Points on a hilly landscape, in no order, each with its height.
A ball rolls from a point to the lowest of its 2 nearest points, and stops where none of them is lower. Distance is the straight distance between rows; heights are no part of it.
pasak height 403: [122  52  91 179 158 154 163 126 150 145 134 161 105 157 228 131 121 159
  98 151 105 192  68 113 139 141 132 103 113 109 131  78 154 131 143 134
  86  90 117  55 144 188 171 139  82 110 122 153 144 168 109 152 161  92
 105 174 110 106 106 128  75 109 159 147  57 126 135 122 110 111 112  96]
Buf height 320: [136 153 105 151 126 113  85 128  59 116 149 128 126 151 125 183 202 116
 116 125 126 133 162 140 145 102 130  88 109  97 121 137 177 172 142 173
 141 131  94 102 131 160 148 119 129 114 128 136  94  88 110 135 114 166
  65 126 110  75 105 123 138 134 107 122 182 156  59  81  97 126 112 157]
disek height 666: [103  80  86 171 141 126 127 132  94 141 121 111 130 133 119 147 103 136
 162  68  57  92 100 116 180 128 134 124 106 175  95 138 139 140 144  97
 168 139 114 145 178 102 128 166  80  73  88 179 158 122 165  93  70 143
  99 166 161 129 171 111 149  63  73 136 165 135 183 132 151 142 122  76]
Putu height 169: [102 130 104 104 205 139 164 131 134 147 160 238  83 139 114 134 102 120
 111 138 128 140 180 116 172 103 134 135  89 119  79  94 167 169 117 142
 172 111  91 121 152 149 141 176 131 131  87  88 127 101 132 116 115  79
 145  96 144 127  79 141  87 143 143 134  91 160  81 163 125 123 101  69]
Vuse height 251: [147 164 112  81 180 132 131 111 120 127 122 222  78 140 104 151 111 110
 112 135 150 130 174 137 167 123 123 158  93 112  86 109 167 167 116 157
 164 110 104  99 145 150 102 117  97 154 104  57 128  85 128 115 135 110
 138  92 156 117  75 147 106 125 143 142 126 163  73 164 101 146  98 113]
bav height 218: [148 137 184  68 135 139 162 161 156 111 124 144 127 136 141 128 129 139
  88 213 153  96 130 163  90 150 114 184 164 104 149 125  91 109 135 128
  92 116 158  94 129 141  91  60 124 191 133  65 128 164 115 182 169 130
 161 114 137 131 109 151 115 151 183 147  74 107 128 148 112 144 124 166]
ziv height 388: [148 139 118  92 169 134 134 120 148 145 148 114  95 147 121 119 143 150
  99 153 119  94  95 122 129 145 100 155 177 128 116 125 114 127 112 133
 114 138 158 106 130 188  58  95 130 127  96  84 124 129  92 157 165 151
 140 201 126  93 182 123 108 105 159 124 102 140 106 130  97 161  99 177]
pifub height 344: [136  78 166 158 149  97 148 111 199 158 101  78 126 121 234  94  54 145
 203 121 163 198  97 124 121 165 133 125 141 151 165 104  46  97 159  67
  90 109 199 100  96  92 116 108  94 169 131 132 138 152 132 140 158  89
 159 184 112 113  95 133 138 125 108 130  47 117 157 140 153 142 121  98]
gepib height 359: [138  75 119 166 129 148 127 128 132 130 103 111 135 133 200 117 160 144
 108 159 136 188  82 108 136 111 143 102 121 102 155  93 153 133 145 169
  72  82 120  56 117 172 195 116 104 154 157 146 126 162 100 151 172 109
 112 154 103  94  91 138  71 125 167 125  99 121 115 107 115 127 104 129]
fisa height 275: [155 111 166 104  64 102 131 124 124  82 122  82 156 141 194 144 128 125
 170 153 119  94 125 165 102 193 146 178 154 125 143 167  51 110 168  98
 131 131 176  82 113  94  85  65  82 150 109 122 126 137 145 156 142 153
 169 143 166 129 130 151 194 134 154 127 130 102 192 118 109 139 147 190]
kel height 81: [141 103  89 150 140 147 104 108  90 160  90 116 155 116 129 151 168 134
 122 105 110 100 105  82 176  68 130 138 113 151  95 105 184 149 135 189
 162 111 101 106 149 137 172 174  96 109 119 144 142 113 134 105 100 110
  90 110 128  81 125 118 101  88 118 127 198 139 135 104 162 171  83 128]
Bupem height 338: [ 95  87 152 136  70  96 149 137  78  99 148 105 164 136 155 134 158 138
 181 165 114  68 134 152 116 173 150 179 130 155 142 167  97 130 169  96
 156 134 138 112 150  72 118 107 100 145 108 157 144 125 144 131 106 137
 157 115 153 142 134 138 194 121 133 150 128  88 180 125 126 112 148 155]
Kon height 640: [103 131 191 163 171 103 151 167 142 140 149 166 116 107 134 150 184 132
 147 142 132 109 192 174 140  89 154 182 138 149 128 109  72 138 135 111
 163 162 136 105 129  90 131 145 156 174  66  96 105  92 122 138  86 135
 149 116 135 113  95 115 116 153  90 156 134 163  76 155 115 152 150 128]
belof height 176: [143  76  94 157 103 141 121 102  77 143  88  92 160 122 159 143 169 137
 146 116  87  71  76 101 170 114 141 166 104 160 108 123 164 139 144 173
 163  95 121  82 162 124 152 147  50 124 113 149 161 117 140 109 110 124
 105 114 156  91 135 134 122  64 133 150 190 118 173 101 144 164  93 155]
sapug height 313: [157  90 114 152 124 170 107 118 119 142  63  91 154 123 162 121 142 125
  98 140 137 167  64  89 131 103 121  94 110 105 137 120 183 125 116 183
  83 100 106  91 116 194 180 122 105 130 167 138 138 163 111 123 157 133
  93 136 111  85 116 137  74 120 150 112 148 129 141  98 129 136 117 142]
Zipav height 319: [124 143  70 108 130 148 124 102 117 144 152 164 125 149 109 142  86 137
 116  99 124 131 111  88 127 129 129  86 104 139  98 125 174 161  99 137
 158 105  89 174 124 163 141 184 142  81 121 158 134 122 138 123 133  96
 107  90 113 147 155 111 119 142 146 117 125 120 159 121 137 108 110  94]
Nipu height 352: [105 125 154 158  85 118 118 138 127 107  79  44 148  93 107  77 101 111
 180 125 152 186 120 126 106 150 128  82 141 119 179 140 107 102 139  89
  72 126 156 182 103  67 165 108 155 152 180 169 132 172 133  90 126 127
 148 151 108 155 119 142 152 146 101  97 115  94 151 115 164  74 159  87]
nug height 364: [148 122  94 154 171 107 108  83 151 169  94  81 100 119 165 127 101 132
 180  76 132 158  95  76 181 114 126 133 122 176 143  93 131 145 152 108
 130 103 159 113 124 102  77 125  95 144 107 112 148  98 125 127 128 120
 148 183 150  95 117 130 132  87  98 101 127 136 127 120 131 162  80 125]
lon height 554: [104 147 143  92 157 112 173 150 122 138 171 179 128 124  53  89 110 136
 146 140 148  75 161 122 114 122 115 158 142 129 113 117 128 122 123 134
 159 127 103 198 128 108 107 158 151 117 117  98 135 110 141 105 119  95
 180  72 129 182 115 132 130 159 148 139  89 111  99 166 183 100 132  92]
Nik height 681: [107  75  97 151 114 119 137 110 107 136 102  93 140 114 131 115  95 133
 175  89  98 103  92 108 158 141 133 151 108 173 126 146 126 120 142  93
 144 130 146 143 161  67 128 151  89 106 106 171 168 132 155  94  88 116
 132 128 167 153 159 126 159  70 103 128 152 101 202 139 154 134 127 107]
zazor height 387: [147 113 143 141 178 104 134  98 181 169  87  84 102 120 179  87  45 115
 194  86 157 197  98 101 161 140 102 120 135 170 150  95  86 123 149  69
  93 115 180 118 105 100  69 103 101 151 123  98 144 125 127 114 146 109
 161 205 143 104 106 150 141 116 106 112  68 133 127 140 138 146 101 104]
nin height 201: [148 127 189  81  95 110 148 151 159  94 111 103 131 111 145 139 116 132
 135 168 125  66 126 179 102 159 122 202 155 138 124 166  36  98 137  93
 139 172 173 105 135 102  61  80 106 157  94  89 135 142 145 144 110 172
 153 142 177 141 169 151 170 117 129 155 141 117 178 158 115 177 157 196]
sode height 522: [203 142 187  69 107 135  91  99 225 132 100  65 139 101 167  92  77 117
 154 109 166 161 129 127  85 169 147 125 153 129 157 149  36  67 105 109
  96 131 208 132  73 111 100  88 133 172 162  97 114 149 137 158 152 118
 157 155 140 137 131 138 142 131 126  92 135 139 169 125 123 159 135 170]
zuvad height 373: [135 163 128 145 124 142  99 139  54  94  48 129 145 119  72 175 119  75
 110 118 123 139 123 149 126  89 102  89  87  87  95 147 181 139 111 160
 117 149  54 134 145 138 154 105 128 103 164 117 123 111 162  66 102 183
  75  85 144  93 112 149 118 137  77 146 217 153 101 142 121 122 160 100]
muvu height 412: [107 103 105  97  95 148 156 137 145 139 144 115 140 127 104  55  78 161
 109 143 105  87  71  77  88 134 123 130 153 146 120 136 155  99  79 128
 128 121 132 202 131 135 133 176 159  76 147 163 183 179 123 120 124  99
 151 113 106 176 192 114 121 109 178 127 108  73 204 151 159 115 114 116]
vese height 379: [133 138 108 202 124 106  83 124  74 113 108  72 133 139 146 169 186 115
 148 108 132 182 129 134 170  79 127  63 112 109 152 121 173 162 151 140
 101 129 113 102 119 126 154  94 133 126 152 155 109 104 133 108 112 175
  69 181 120  65  92 141 139 120  60  90 167 146  82  80 103 114 134 118]
Sopi height 505: [ 98  77  96 137 164 132 168 132  96 163 141 148 130 115 118 100 175 143
 106 161 112  91 131  88 167  76 111 158 141 162 123  84 174 155 145 171
 155 107 107 124 147 118 161 163 133 130  86 113 151 119 109 120 102  62
 161 104 128 105 105 137  92 126 153 131 116 124 116 137 169 134  91  99]
fafeb height 525: [104 162 119  78 126 119 149 156  95 121 191 178 123 153  48 122 121 137
  93 145 124  74 154 131  99 142 110 110 142  92 106 148 165 142 123 157
 148 124  84 194 137 153 117 150 168 107 147 120 118 130 130 127 138 138
 137  81 101 177 139 121 138 167 160 126  96 138 101 125 153  79 126  99]
fom height 496: [184 160 208  58  96 132 110 127 217 115  98 102 134  80 133  97  96 123
 118 129 168 111 146 156  62 148 133 175 148 134 152 148  47  54 101 120
 108 149 183 138  93  93 102  96 138 179 171  79 130 153 135 149 129 135
 149 101 171 168 142 143 144 128 135 130 150 126 152 160 131 179 153 186]
pimi height 426: [149 113 129 121 147 123 120 109 178 144 129  67 115 132 174 101 127 161
 143 136 133 126  87  99 118 149 130 141 179 147 139 114  85 113 125 110
 108 124 182 110 108 153  76 100 129 149 113 108 129 140  95 161 164 127
 156 204 112  90 160 111 128 111 142 115  98 117 138 122 122 162  99 169]
Rane height 256: [142 194  88 127 148  97  83 111  86 123 190 140 105 148 102 152 214 129
 120 116 148 113 174 122 154 112 120 118 128 115 119 119 179 162 129 185
 155 125 115 122 107 147 109 126 133 134 111  99  93  60  93 154 131 126
 104 118 103  82 106 111 141 139 128 109 166 147  27  82 111 138  85 187]
gupa height 516: [ 97 106  93 110 113 131 160 125  72 113 143 170 127 178 127 150  65 100
 123 141  70 139 100 146 151 190  90  96 103 108  97 166 163 166 131  95
 112 124  90 105 168 185 114 120  89  76  96 158 140 148 146  95 149 141
 116 153 137 131 148 148 149 119 158 120  74 137 171 127  94  67 146  92]
Zolu height 317: [124  88  79 168 173 102 144 101 132 199 112  94 107 125 184 116 126 159
 170 105  98 102  87  69 175 104 130 173 123 198 137  76 147 148 155 131
 159  88 130 102 143  91  95 146  83 148  75 113 170 120 113 138 116  93
 166 155 152  87 127 113 113  82 121 122 122 128 147 125 158 171  60 129]
bod height 552: [ 97  91  83 134 105 151 133 134 102 117 117 140 165  97  90 117 136 129
 115 101 134 118 125 113 124  68 153 110 104 139 126 124 165 122 121 168
 158 134  91 164 131  83 214 211 153  85 149 206 141 142 166  94  71  70
  95  61 119 163 131 102 119 131 115 125 173  95 158 122 188 124 130  85]
kifik height 486: [ 82 114 112 151 136 112 166 130  75 112 159 176 118 177 147 154  92 111
 154 149  91 163 135 147 153 158 109 102 101 122 121 142 159 172 159  76
 115 124  97 109 161 136 121 120  96 103 100 160 139 126 138 110 126 131
 130 152 129 142 105 144 166 135 132 119  68 125 124 121  98  52 145  69]
Fadov height 173: [156 131  94 135 132 159  75 108 117 163 113 114 150 118 112 143 160 137
  99  89 136 108 105  72 138  69 143 103 116 140 108 119 177 144  97 201
 163 133 103 148 121 157 169 189 147  85 151 155 133 116 123 122 120 118
  75 101 104  97 155  99  99 116 118 118 202 137 135  95 157 164  94 135]
kob height 646: [116 153  89 141 129 109 111 118  76 113 142 119 127 160  81 165  91 103
 157  65  91 121 117 114 173 134 116  93  96 149  87 155 149 175 134  97
 151 147 103 170 152 112  96 139 114  66  96 156 124  96 165  85 104 165
 107 161 139 119 166 130 164 102  78 115 175 151 152 122 137 105 137  83]
fid height 497: [104 145 117 108 110 124 126 159  67 109 174 171 136 143  90 140 176 127
  85 162 133  99 176 142 103 119 119 102 135  85 129 144 174 158 138 179
 144 133  79 155 138 151 161 132 164 119 157 131 108 125 114 132 123 134
 111  80 103 142 103 128 130 176 156 127 123 145  73  96 146  82 123 121]
mibi height 694: [137 175 120 115 167 111 110 109 183 124 206 193 112 177 158 131 122 131
 128 125 151 171 166 148 114 184 136  89 129  91 128 131 128 118 120  95
 129 111 157  90  92 176 113 129 132 124 114 136  80  89 114 205 170  93
  95 145  80 130 118  86 147 161 155 125  78 128  66 111  77 110  99 175]
Kitig height 564: [162 132 126 142  96 129  83 107 182 108 111  50 134 112 156 126 107 115
 140  92 129 200 117 128 117 174 152  74 138 102 154 158  76  98 118  93
  79 130 177 131  90 133 122  78 139 116 160 150  86 137 131 135 161 169
 112 212 116 123 154 128 146 126  88  74 141 153 167  92 104 118 155 136]
Poga height 626: [ 97 169  88 146 120 110 141 114 117 120 157 130 128 159  93 137  39 102
 164  50 117 167 113  96 151 139 121  73  97 150 105 129 137 147 124  66
 138 135 116 218 131 109 106 167 137  49 103 182 124 113 168 100 116 127
 139 136 122 165 160 126 159 139  96 101 122 132 166 120 153  85 150  54]
gug height 259: [119 126 110 110 153 139 135 126 135 142 173 213 109 156 130 155 114 137
 108 117 112 129 173 124 134 137 152 106 102 121  86 135 146 163 115 129
 174 127  99 127 138 170 149 184 141 106 113 140 111 108 130 144 128 108
  99  98 109 150 139 100 114 132 137 142 112 157 118 136 108 114 119  91]
bavip height 617: [119 105 170 134 178 137 172 160 144 127 105 159 101 104 120 139 142 123
 108 168 125 131 154 156 157  92 121 175 111 136 134  95 100 137 134 109
 125 136 134  93 164 107 132 117 125 166  82  76 131 131 121 111 112 137
 146 137 165 116  93 147  81 132 114 172 118 142 101 175  96 148 149 113]
pizag height 422: [146 168 109 154 108 113  88 112  61  91  68 109 128 140 121 176 109  77
 161 110 114 176 136 160 155 109  98  89  84 100 119 151 166 164 128 114
 113 141  80 123 153 109 106  67  98 114 149 119 122  96 169  79 112 186
 100 142 158  89  92 167 152 123  66 115 200 140 110 135  87 106 158 100]
Letu height 130: [135 152 187  50 116 143 156 164 144  99 121 149 140 123  98 105  91 110
 101 198 144 112 151 179  70 179  88 160 169  91 154 146  96  91 135 108
  81 114 141 143 133 128  93  55 136 171 175  75 127 169 128 154 152 143
 171  91 142 184 101 174 140 165 163 142  71 104 123 153 127 103 152 143]
leze height 383: [105  83 154 161  80 112 157 153  51 100 137 117 154 143 167 155 198 137
 152 176  97  79 136 165 144 139 143 174 117 129 144 149 116 148 169 125
 147 126 120  72 174 100 149 102  87 156  98 139 137 131 135 126 107 159
 133 120 150 117 108 134 152 111 128 167 137 108 151 125  97 119 146 145]
pigup height 572: [115  84  97 177 126 149 105 120 138 144 105 133 148 104 138 144 129 135
 129  66 119 141 133 114 143  72 168 101 100 159 116 117 143 125 124 152
 177 133 112 138 133  83 206 218 139  90 136 215 130 128 167 117  70  92
  79  97 116 159 148  89 115 103  75 124 178 123 166 120 161 145 133  76]
tagit height 362: [144 173 145 132  86 129  75 119 127 133 171 141 129 108 127 152 226 152
  95 118 138  86 187 148 101 108 182 167 148 124 117 142 122 116 112 202
 188 138 135 116 101 144 132 144 136 166 157 119  95 115  97 186 132 147
 127  65 108 134 136  78 142 126 146 141 194 144 102 105 120 179 111 206]
zir height 605: [125 156  91 145 102 139 103 103 142 123  95 104 126 130 107 138  31  98
 126  70 140 205  94 100 123 136 118  40  88 140 127 130 146 117 105  87
 103 137 112 183 106 142 156 151 159  80 144 172 123 155 146  97 143 120
 118 115 125 153 157 133 124 146 106  87 122 127 177 124 151  89 151  70]
bis height 222: [137 179 186  74 144 134 141 136 172 128 125 174 120 113  75 102  73 101
 126 139 163 135 162 166  79 154 114 133 150 106 143 136  87  90 121  95
 101 140 143 177 127 118 106 112 151 150 168  90 125 136 122 128 148 128
 157  97 134 189 115 142 125 172 143 141  81 129  95 164 138 111 166 111]
buzu height 255: [111  57  91 183 135 123 149 132 100 176 134 111 118 124 181 142 181 159
 138 127  66  63  97 106 167 114 145 191 122 187 115  99 129 140 149 152
 188 100 123  79 163 109 136 168  74 133  59 139 157 128 116 141 104 110
 134 129 144  94 143 105 113  70 129 160 150 125 166 123 147 179  86 143]
Nep height 446: [101  88  93 176 158 118 152 126  98 135 171 170 109 167 197 163 144 138
 137 141 106 170 120 120 161 135 127 101 101 130 124  97 170 171 166 121
 127  94 112  68 143 151 155 145  97 111 104 159 132 115 117 140 131 100
 108 166 121 105  95 126 131 120 140 123  82 136 103 104 104  92 108 101]
Nono height 405: [131 159 150 116  97 125 101 125 145 128 154 134 146 102  91 109 175 159
 124 108 154  64 173 131  83 109 166 176 143 145 127 147 113 105 111 174
 179 149 134 173  98  96 122 158 162 141 165 129 111 110 117 154 113 123
 148  64 122 171 147  98 155 132 129 138 170 114 111 127 169 153 130 162]
koza height 444: [138 192 103 129  62 111  94 115  56  75  84  81 150 122  62 140  86  64
 146 101 124 135 113 141 114 126  85  91 106 103 132 169 163 138 128 117
 101 148  90 192 133  83  92  66 123 105 160 122 129 119 171  69 121 178
 131 105 149 123 125 173 165 137  86 101 201 128 133 133 135  85 172 107]
puga height 447: [105 106 135 116 116 137 149 147 167 142 141  81 141  96  91  47 130 171
 125 136 122  81  89  88  74 111 143 151 168 154 146 117 119  83  83 135
 118 142 148 193 114  95 137 175 194 108 154 156 173 170 113 122 103 104
 150 142  97 158 191 102 117 106 136 119 130  73 166 154 175 145 109 138]
bogu height 737: [108 147  64 131 108 114 116 114 109 113 191 105 136 174 116 132 108 124
 120  95 120 152 105  85 139 173  95  69 119 129 125 159 151 151 126 105
 116 123 119 181 109 166  99 128 155  55 117 179 119 120 131 138 154 133
  97 171  75 117 177 116 166 142 127  98 116 133 137  84 122  80 125 131]
kis height 289: [145 175 168  98 123 127 109 128 151 121 125 108 133 113  88 108 124 125
 136 130 144 126 146 142  89 149 133 126 162 118 148 147  96 105 124 104
 101 140 152 162 113 120 105  95 166 135 171 110 114 127 121 136 150 160
 144 140 125 153 140 132 140 150 121 114 134 134 110 127 129 121 157 149]
dimuv height 659: [ 95 124 155 146 171 102 155 158 133 152 203 181 128 146 138 133 172 150
 146 154 120 101 193 147 121 117 148 156 155 148 113 118 100 143 143 116
 171 139 126 134 117 125 126 161 169 140  84 125 104  99 112 159 111  95
 155 110  99 128 104 108 132 159 129 138  88 143  76 131 138 119 130 116]
gis height 281: [185 190 139  43 136 121 103  98 129 114  99 184  79 131  82 157 120 113
  99 121 154  89 170 171 142 136 108 174 118 101  93 126 144 133  95 167
 167 127  98 117 146 129  63  75  80 166 140  24 132  82 142 119 134 140
 140  62 174 143 108 149 138 108 140 165 161 170  77 170 103 168 115 143]
Tatep height 286: [155 115 155 122 134 148 142 147 169 115 128 136 112 135 179 143 168 151
  84 181 139 117 104 143 108 126 151 171 164 104 138 111  81 110 128 157
  92 114 165  52 130 172 132  96 117 176 112  87 117 163  92 201 173 135
 137 141 130 101 113 118  73 126 179 158 106 114 132 137  91 171 109 182]
vek height 546: [125  73  99 104 137 166 169 126 108 128 114 164 116 165 152 123  81 121
  99 159  80 117  64 130 147 179  86 137 120 103  97 145 160 150 125 121
  99 107 112  76 168 197 102 112  68 107  92 115 155 167 122 116 170 130
 136 154 153 126 141 164 103  95 188 147  67 124 175 142  89 101 135 115]
ravo height 428: [121 145 144 212 159 123 109 141 128 132  80  88 105  96 128 145 142 114
 160  89 129 189 133 137 172  65 124  89 129 130 150  91 147 143 135 115
  90 146 129 119 134  91 150 112 149 141 153 125 125 106 133  76  97 177
 104 207 151  87  97 153 106 122  37 104 145 161  86 126 104 121 154  83]
Rili height 318: [143 142 106 134 120 169  94 125  74 110  78 136 162 135  92 172 104  90
  86 109 150 153 101 107 112 107 106  58  86 101  98 150 194 127 110 181
 122 137  56 133 114 180 186 140 143  93 164 135 116 131 141  95 132 145
  65  67 121  97 112 130 111 165 114 129 183 139 131 105 152 120 136 122]
zugiv height 526: [ 93 122 128 118 108 151 141 158 123 102 128 172 138  97  63 115 134 119
  86 124 135 123 152 143  91  94 149  97 114 101 128 138 141 106 120 156
 135 152  92 169 130 111 207 188 179 104 168 167 125 148 146 106  96 124
 101  69 115 188 131 113 102 164 127 139 154 124 122 139 166 106 161  90]
zorol height 250: [152 114 104 139 121 174  86 118 134 152  80 102 161 121 123 128 124 121
  81 116 151 160  77  75 117  82 125  64 109 125 128 127 189 117  89 193
 109 128  88 139 102 184 195 170 162  91 185 164 136 161 114 115 144 114
  73 100  91  95 143 114  86 152 140 113 166 123 146  94 164 137 105 130]
dofot height 677: [116 151 137 150 164  88 121 128 132 140 204 149 122 167 148 146 171 135
 162 129 132 145 166 138 143 150 141 122 140 138 130 125 114 147 154  91
 148 128 143 110 107 141  98 134 144 124  97 137  95  79 110 165 132 117
 120 152  88 110 110  99 162 144 123 116 102 131  58 104 105 109 114 149]
razez height 291: [129  99 192 153 116 116 136 133 165 123  86  65 139  99 172  91  84 110
 190 144 163 195 124 149 109 162 125 116 142 131 178 137  49  90 158  65
  68 126 189 129 117  72 141  82 115 171 156 136 132 166 133 114 136 126
 158 172 135 141 101 150 142 148 101 122  78 100 149 142 131 118 161  98]
Viriv height 495: [ 88 109 152 164 143 152 144 170 124 126 122 153 130 112 100 136 148 124
  96 137 111 171 153 151 126  79 144  80 122 106 138 111 141 126 133 126
 101 156 104 131 140 117 218 160 176 119 152 165 117 149 132  97  96 135
  92 122 109 144 113 132  88 159 104 135 126 148  98 130 134  94 173  66]
vog height 104: [158 154 188  56 133 112 144 148 167 119 112 138 103 103  88 134 125 134
 104 154 141  51 142 168 114 132 110 208 145 144 114 135  61  96 107 119
 152 163 146 126 144 109  56  98 125 169 110  56 138 120 142 127 111 167
 154 103 176 150 162 137 151 105 136 165 140 152 131 186 120 193 149 179]
vom height 370: [115 114  71 100  85 145 141 106 111 141 137 124 143 157 130  96  53 136
 123 114 107 121  64  79 120 158 109  99 126 144 109 136 184 135 101 124
 128 102 108 186 132 161 138 163 126  67 130 179 165 159 138 116 143  96
 133 102 115 151 177 133 139 120 183 109 103 101 218 115 143  88 119 103]
goliv height 502: [ 76  64 138 156 121 113 174 150 106 135 144 120 162 115 147  90 152 157
 164 162 134 118 136 122 127 124 146 162 137 163 161 116 118 126 165 110
 141 125 133 139 125  65 169 160 144 146 114 165 147 132 131 131  98  67
 160  96 115 148 109 116 141 140 136 139  91  81 143 130 179 100 133 107]
dopi height 351: [ 99 166 162 155 130 118 135 152 120 120 115  90 127 116  67  92 117 109
 157 121 125 149 126 133 112 126 110  98 157 124 153 120 114 115 135  82
  75 145 135 185 124  88 127 116 176 124 150 136 125 139 127  82 130 161
 150 177 117 144 136 142 128 158  95 105 115 126 106 130 138  79 168  84]
sofoz height 543: [192 165 158 124 117 124  71  83 219 126 113  71 122 110 164 121 122 125
 146  83 164 185 138 127  99 159 174 103 147 111 169 139  67  89 102 118
 104 125 191 117  73 127 122 101 149 162 162 126  84 119 125 171 169 136
 123 179 111 121 125 105 135 127 107  85 143 147 128 108 106 164 126 166]
zono height 574: [126  76 115  99 161 172 181 138 131 152 119 181 117 129 115 109 107 133
  72 185 109 105  98 110 154 120 101 163 114 117 102 110 163 141 110 141
 117 107 115  91 169 181 131 143 110 136 106  89 159 161 117 111 155 101
 142 107 141 141 120 151  60 106 187 168  79 126 155 167 114 127 116 107]
Veput height 341: [155 133 120  88 126 143 122 135 146 137 175 131 114 156 161 147 177 151
  76 173 107  68 106 123 110 153 132 162 163 103 104 142 121 119 105 172
 127 124 149  65 136 219  93 119 117 117 113  97 133 160  79 191 170 151
 116 158 117  97 159 113 109  96 191 147 117 132 139 124  87 172  90 212]
Pas height 710: [122 161  90 112 162 103 125  96 186 112 198 156 121 183 153 106  71 124
 139 105 137 200 133 120 153 206  87  68 126 106 126 135 123 129 123  51
 109 108 160 124  84 166  75 103 119  74 100 155  95  89 135 162 168  92
 101 188  78 129 143 116 161 153 135 106  67 120 106 104  88  87 113 148]
Benaz height 584: [141 148 118 148 108 140  85 106 198 127  90  75 117 102 134 127  58  95
 130  55 136 219 113 115 120 156 139  45 112 114 139 144  92  90  96  77
  86 149 154 168  94 133 140 119 154  94 163 164 103 146 138 101 152 159
 107 186 121 151 163 132 125 132  79  78 132 156 180 116 123 109 173 104]
Nagil height 472: [ 89  62 130 150 128 123 178 155 121 145 150 123 149 114 171  97 185 169
 111 193 127 102 123 112 128  97 141 168 153 158 153  94 123 131 152 145
 127 113 129 103 134 111 162 146 138 163  99 136 141 143  99 149 122  75
 166 113 105 106 112 119 100 138 166 150  93 100 137 124 150 132 111 134]
tuva height 441: [108 105 138 117 100 141 127 147 149 132 158 119 140  99  99  90 171 163
 101 138 115  58 132 120  85 110 157 165 142 146 122 150 121 105 105 157
 162 147 138 157 118 111 152 184 176 113 144 153 144 150 122 143  95 125
 129  99 122 165 185  96 128 101 135 148 166  98 157 147 146 155 128 159]
ludo height 203: [190 187 164  78 133 115 104 109 141 135 100 133  89 114 111 151 164 135
 112 133 154  76 143 155 140 120 121 207 146 144 118 112  96 122 110 148
 162 136 147 105 124 131  53  81 101 190 100  37 132  95 125 147 130 150
 160  95 166 113 124 126 143 107 136 153 172 155 104 156 103 205 120 199]
vis height 597: [136  96 134 128 161 166 147 126 150 145  85 147 107 116 133 125 114 127
 103 145 123 145 105 121 148 109 123 141 112 124 126 107 128 126 125 117
 103 121 137  94 154 147 139 126 109 144 118  97 139 145 117 118 141 136
 129 144 155 129 128 145  75 107 139 149 117 129 128 159 101 141 135 111]
Luma height 312: [152 192 114 105 138 111  96 114 123 144 184 167  94 134 111 148 221 141
 105 129 153  93 175 139 131 116 135 157 148 118 115 116 149 134 113 193
 176 126 127 106 112 161  99 133 126 164 115  73 105  88  84 179 147 124
 129  93 107 103 106  91 128 137 168 124 147 149  53 110 113 175  80 203]
fener height 462: [119 138 136 124 103 116 133 149  66 107 155 155 140 137 127 146 215 131
 120 181 132 102 194 164 125 121 143 150 143 101 146 123 150 159 159 162
 152 124 108 114 137 123 144  97 131 164 134 104 111 110 112 152 120 133
 144  83 118 121  74 138 133 160 146 146 127 119  69 105 111 108 126 155]
foge height 424: [122 109 155 157 112 113 148 155  78 116 123 107 137 131 159 144 210 143
 143 188 129 108 142 161 143 107 130 160 147 120 162 114 117 154 167 137
 117 117 134  89 144 110 137  70 122 171 105 106 126 124 113 140 121 157
 147 137 137  86  98 138 126 139 138 148 124 110  96 113  92 130 134 155]
Peket height 399: [110 190 128 136  96 130 124 141  91  96  88  94 126 129  53 121  80  71
 118 120 110 153 113 151 102 129  81  77 139  95 136 149 143 119 121  91
  67 156 102 180 129 121 106  87 161 105 152 134 115 151 132  71 137 196
 135 155 130 138 148 159 126 156 104  95 143 137 118 135 123  76 181  97]
kubi height 437: [133 158 165  97  92 122 122 121 172 126 139 164 159  90 101  97 141 153
 148  96 192  82 190 152  72 119 152 200 124 153 137 148  77  76 113 161
 178 154 137 180  86  73 110 160 133 170 170 121 120 105 133 142 102  78
 169  30 144 198 120 104 162 144 138 150 134  89 114 156 189 159 137 168]
Ladit height 470: [163 131 187  89  82 130 117 125 187 114 111 130 152  87 150 110 121 132
 135 135 182 102 156 159  80 146 159 201 121 145 153 147  60  83 128 133
 148 138 175 120  95  80 115 124 107 195 143 107 132 138 139 162 123 107
 158  59 160 175 111 126 155 132 144 146 141  92 157 155 138 175 139 195]
pimed height 723: [117 173 107 103 130 114 126 120 159 103 193 135 123 167 109 129  91 113
 116 105 114 168 143 132 123 192 110  82 138 102 123 163 106 134 121  65
 110 147 139 163 111 166  80 108 160  68 130 159  85 106 133 153 161 150
 101 189  81 141 174 115 165 153 120 107 102 152 115  99 101  84 146 145]
Pofe height 463: [106 122 156 197 165 150 138 161 132 125  76 131 117  85 106 148 149 114
 125 109 111 181 141 152 158  54 135  96 110 112 136  89 138 121 130 121
  95 162 111 114 152 101 199 144 159 125 149 142 124 129 140  61  80 165
  90 159 148 118 108 145  79 127  54 138 148 160  94 144 108 123 174  71]

Two balls start at each pair of points below. Name the first point that both come to, or write never.
disek, pizag: never
bod, fid: never
fafeb, pimed: never

Call two points neighbours if one is among the 2 nearest of the other. Go from one point of each pair to the other, from neighbour to neighbour, staying as low as possible. Name the highest point that can't be avoided.
Nono, vog: puga
razez, kel: zazor
vog, Putu: gis
dopi, razez: Nipu
